A landscape with many valleys, sampled at points; each row gives a point and its height.
From any point a ball rolls to the lowest of the 2 points nearest to it. It stops when none of these is lower. Distance is the straight distance between rows; heights are no part of it.
z_332 h=331: [ 59 125 168 144 116 136 129 170 142 171 155  84 114 135 108  97 126 145
 138 103 136 121 126]
z_476 h=295: [124 101 134  89  60 111  83 156 127 148  82  79 131 133 148 183 152 150
 129 104 148 151 117]
z_336 h=536: [106 137 140 139 142 113 108 110 110 139 183 137 189 141 111 106 158  86
 101 121 103  86 101]
z_996 h=363: [101 106 145  47  99 143 114 157 109 161  73  77 139 103 140 150 144 141
 134  61 111 116 114]
z_184 h=615: [139 138 100 159 149  94 123 148 157  81 168 175  92 162  97  99  97 103
 124 136 107  69 143]
z_834 h=437: [ 92 117  93 120 165 161 146 146 117 182  92 188 151 127 130  69 141 131
 185  75 156 140 132]
z_240 h=406: [164 146  76 212 103 159 205  76 159  82 161 105 127 123 129 158 166 153
 127  87 175 188 134]
z_74 h=232: [179 110 129 183  98 141 144  80 157  69 106 142 130 111 148 172 146  71
 144 130 164 155 146]
z_146 h=404: [157 109 128 181 125 137 172 143  87 174 118 117  96 142 164  91 155 142
 161 113 124 156 120]
z_755 h=324: [189 135 115 195  73 129 164 111 172  94 156 105 130 131 131 163 131 119
 156  91 168 143 143]
z_580 h=364: [114 103 148  87  92 142 104 131 160 150 105  43 100 175 138 172 179 161
 127 108 145 149 134]
z_271 h=365: [133 135 120  71 144 105  68  91  99 105 148 153 176 125  89 145 107  95
  67 145 117 104 143]
z_782 h=458: [102 173 127  96 168 117 122 137 135 148 145 156 137 178  85 161 115 100
 118 163  85 102 101]
z_266 h=556: [124  95 169 167 137 193 123 132 147 139  98 111 129 130 200 101 158 127
 168  80 161 158 140]
z_59 h=139: [140 121 154 146 133 136 132 116 138 122  95  74 101  76 148  93 127 137
 109 165 158 132 114]
z_522 h=237: [132 112 127 125  76 214 142 119 148 153 109 104 156 134 144 132 118 138
 190  82 175 187  82]
z_364 h=208: [147 107 148 171 147 113 130  80 112 116 140 123  92  82 163 102 125 129
 106 146 172 106 153]
z_9 h=741: [123 124 125 172 159 172 161 118  95 124 121 209  88 107 106 135 155 150
 145 167 134 123 144]
z_969 h=320: [167 126 123 146  72 141 136 149 133 130 146  62 107 178 137 127 131 138
 159 104 116 136  65]
z_340 h=297: [135 144 160 184  94 139 115  97 115  77  92 166  98 125 144 108 159 131
 125 126 186 128  96]
z_76 h=502: [109 112 127 163 134 194 158 134 159 139 102 141 149 132 142  72 150 137
 193  79 151 175 166]
z_458 h=219: [118  94 139 139 133 165 126 125 214  89 122 117 102 107 146 166 140 120
 116 101 165 186  65]
z_477 h=675: [164  74 122 133 132 138  96  77 108  68 160 146 102 176 120  84  57 165
 117 113 150  81 168]
z_967 h=158: [147 122 143 119 129 145 124 122 139 128  99  32 156 104 162 134 121 110
 182 124 112 170 161]
z_671 h=128: [126 103 170 145  99 124  89 158 113 112 108 153 100 115 152 187  91 121
 117 172 145 149 144]
z_27 h=215: [119 145 165 174  87 165 129 125 120  76 125 134  84  98 135 142 143 168
 149 100 143 130 102]
z_251 h=465: [136 139 141  39 113 126  60 123  99 119 108 115  86 151  90 177 118 133
  74 169 140 103 149]
z_545 h=35: [126 121 103 169 156 119 160  92 129 115 122 158 131  75  95 119 140  79
 155 145 125 143 184]
z_345 h=634: [117 222 126  49 144  90 157 130 117 194 134 110 161 152 117 170 146 174
  69 110 107 128 125]
z_15 h=231: [ 89 103 121  73 133 186 137 137 155 156  94  92 174 145 136 109 140 101
 177 118 129 115 113]
z_949 h=707: [137 106 114 151 132 176 147  74 125  33 148 171  98 143 109  63  87 166
  94 133 142  90 170]
z_547 h=214: [139  85 167 137  92 137  92 181 140 122 110 114 137 110 176 176 137 128
 124 114 123 146 123]
z_54 h=294: [ 85  85 123 114 105 148 114 107 181  80 106 102  91 123 134 150 133 113
 134 122 122 141  89]
z_823 h=647: [181 107 119 139 174 103  94 108 129  82 153 148 100 176 143  82  78 131
  98 154 145  64 160]
z_292 h=428: [117 128 134  81  99 124  78 120 119 136 119  82  84 179  87 154 163 139
 100 154 144 117 113]
z_702 h=574: [115 105 161  77 118 120 121 147 109 196 131  96 193 132 133 185 157 115
 103 148 145 117 150]
z_194 h=434: [ 85 136 107 147 180  91 174 165 147 132 122 214 155 112 155 118 132 134
 147  94 102 109 102]
z_946 h=583: [133 116 114 131 141  96 105 111 137  84 157 152  98 128 108 128 147  86
 140 109 109  56 125]
z_420 h=660: [123 168 129  22 131  99 137 156 115 185 134  83 147 162  82 160 172 174
 108 125 123 117 141]
z_142 h=396: [194 120 113 178 119 149 183 125 103 108 169 167 120 131 118  97  86 136
  89 176 143 103 187]
z_879 h=394: [184 103 108 166  94 126 178 135 170 130 146  98 132 106 114 123 118 104
 160 129 129 103 141]
z_234 h=342: [143 150 138 146 125 136 106 107  91  85 169 156 161  92 111  70  79 177
 108 165 132 123 131]
z_764 h=252: [155 163 106 116 186 106 142 124 118 156 152 170 155  83 119 108  64 153
  78 185 114 111 121]
z_369 h=538: [ 88 169 127 111 179  95 151 145 114 171 154 159 161 169 183 159 120 146
 154 129  65 152 117]
z_273 h=207: [142 202 116  98 163  81 120 156 140 171 137 122 172 127 128 125 102 166
  66 193 114 130 121]
z_792 h=439: [185 114 124 191  87 125 168 117 132 122 172 115 164 113 125  99 101 106
 119 179 151 111 151]
z_341 h=500: [108 139 139 111 167 142 146 166 140 165 111 184 175 153 116 161 125  77
 139 134  98 123 105]
z_898 h=461: [106 159 169  91 137 117  91 147 111 120  96 112 120 118 109 116 161 100
  84 142  86 142 129]
z_523 h=190: [155 115  93 134 130  89 146 132 132 132  78 176  62 129 123 117 102 101
 116 171 146 136 118]
z_544 h=501: [101 199 114 133 192 104 159 125 141 144 174 133 144 163 133 127  98 117
 145 120  64 101 107]
z_705 h=150: [ 79 138 140 168 171  99 140 138 144 152 136 146 159 107  99 119 135 104
 173 108 149 129 170]
z_609 h=238: [146 119 131 164 121 169 129 113 153 118 159  42  99 158 146 126 140 130
 167  71 132 173  82]
z_311 h=346: [167 173  89 146 132 110 191 119 112  69 128 195 146 119 117 111  63 141
 121 162 127 105 177]
z_454 h=504: [103 138 158 121 156 130  78 169 139 142  94 128 133 155 110  84 187  88
 124 105 101 140 104]
z_790 h=683: [142 123 117 174  98 163 158 140 149  78 126 169  78 121  72 148 155 116
 153 111  97 145 167]
z_971 h=447: [145 114  97 167 136 110 186 132 119 177 149 108 128 100 112  71 134 143
 154 122 116 129 131]
z_804 h=318: [ 81 133 110  53 169 149 137 166 122 192 104 117 168 164 152 102 127 120
 155  83  99 137 109]
z_314 h=296: [144 129 110  95 134 117 121 117 106  99 141 139 135  91 131  96  51 146
  91 168 127  90 119]
z_723 h=355: [135 103 132 133 136  99 108 145  72 175 147 108 117 157 164 119 159 129
 165 120 104 121 109]
z_388 h=343: [165 145 111 119  99 118 128 128 100 122 114 135 107  70 120 147  99 145
 145 135 142  79 103]
z_829 h=104: [116  99 125 110  99 197 117 111 145 129 127  67 143 152 134 135 157 110
 202  71 121 133 108]
z_682 h=55: [132 136 125 107 129  92 122 106 131 157  90  60 131 114 142 127 127 108
 136 150 148 120 129]
z_467 h=489: [ 77 126 137 124 142  96 105 166 138 113 148 163 178 122 137 114 157 138
 135 122  93  93 119]
z_853 h=138: [114 178 112 115 147  72 150 133 125 162 115 103 166 120 122  93 102 107
 109 139 134 123 110]
z_643 h=312: [120 136 112  99 162  96  80 109  77 175 150 112 104 119 138 149 156 162
 135 134 110 107 122]
z_382 h=539: [128  87 143 112 139 141 110 146 130 188 107 148 175 128 109 154 161  76
 120 163 129 137 120]
z_678 h=206: [ 94  73 115 119 114 103 116 116 135  74 116 139 103 123 176 115 125 114
 112 160 127 124 109]
z_819 h=644: [112  91 111 147 126 155 141 159 161 120 132 156 112 130  85 110 153 141
 175 135  94 149 118]
z_211 h=293: [146 186 109 157 168 115 181 118 117 150 160 204 153 113 130 136 101 135
 108 156 122 103 131]
z_32 h=316: [162 105 120 135  93 185 146 148 155 176  93  96 157 105 110 104 115 138
 162 123 137 162  90]
z_483 h=292: [128 143 149 160  90 133 120 124 103 119 137 133 141  98 129 138 143 166
 187 106 152 102 131]
z_196 h=143: [169 117 128 152 126 117 121 112 145  77  85 140 143  99 156 134 154  73
 160 150 102 144 157]
z_634 h=278: [181 112 121 121  81 125 101 144 116 111 158  96  99 156 122 124 110 116
 122 142  90 128 102]
z_936 h=377: [ 66 164 103  98 182 121 147 156 143 188 122 161 148 132 136  99 139 151
 147  79 117 122  83]
z_116 h=42: [105 160 149 111 138  76 117 164  96 109 102 157  89 119 147 160  73 125
 126 168 118 133 150]
z_883 h=125: [110 113 104 126 146  81 145 144 116 104 119 190  87 124 156 110 111 148
 126 170 112 127 127]
z_537 h=414: [109 197 131  78 146  84  94 125 120 145 164 135 164 171  75 181 106  90
  72 136  90 122 153]
z_112 h=659: [ 99 169 157  88 149 119 127 142  95 159 125 101 203 135 151 162 144  98
 168  80 102  87 146]
z_363 h=265: [129  81 131 140 133 108  84 109  83 159 160 145  82  82 128 129 134 153
  91 141 156 121 132]
z_21 h=446: [191 137 124 211  92 129 176 134  95 130 133 128  61 125 164 113 144 153
 131 112 143 132 127]
z_820 h=210: [150 127 145 146 110 157 125 115 123 100 140  84  98 106 120  97  97 112
  96 142 115 164 113]
z_390 h=277: [137 132 149 106 114 114  66  77  76 104 123  76  85 114 120 114 100 130
  86 139 137 157 146]
z_133 h=319: [180  81  83 171  83 136 128  94 167  47 152 146  90 147 121 115  79 140
  85 109 149 171 125]
z_156 h=325: [127 166 110  62 145  88  66  74  71 127 123 109 136 107  85 112 100 126
  78 138 108 134 148]
z_19 h=718: [125 107 115 171 126 188 152  94 121  61 162 186  65 114 106 131 143 159
 129 139 130 103 162]
z_767 h=614: [100 120 162  53 126 117 127 170 125 175 122  96 204 169 137 153 170 120
 110  80 134 120 180]
z_743 h=606: [105 116 127 172  99 141 108 148 187 126 105 143 105 126  76 124 141 138
 159 138 164 162 119]
z_191 h=607: [100 171 130  37 164  91 154 121 120 160 129 107 151 136 167 184 129 161
  70 149  99  79 104]
z_69 h=413: [108 142 157  75 132 125 116 111 103 110  92 128 165 100 135 144 112  83
  47 173 136 122 136]
z_914 h=554: [ 80 122 159 125 110 156  69 156 176 126  93 111 163 147  84 121 181 126
 141 128 128 145 124]
z_396 h=572: [ 62 163 112  59 179  77 124 109 138 170 133 131 174 157 196 188 153 169
 126 118  93 137 111]
z_297 h=251: [185  88  86 171  98 100 118 121 139  88 107 179  71 141 114 114  97 115
  90 146 147 165 165]
z_769 h=255: [ 75  97 168 149 124 133 138 143 108 180 155  98 138 125 118 135 118 118
 172 102 150 162 162]
z_63 h=91: [153 107 128 172 107 190 156 125 171  75 149 156  76 110 124 148 152 153
  99  97 143 171  77]

For each start below, name the point where the ball stops.
z_420 => z_59
z_191 => z_59
z_819 => z_59
z_292 => z_116
z_76 => z_829
z_467 => z_829
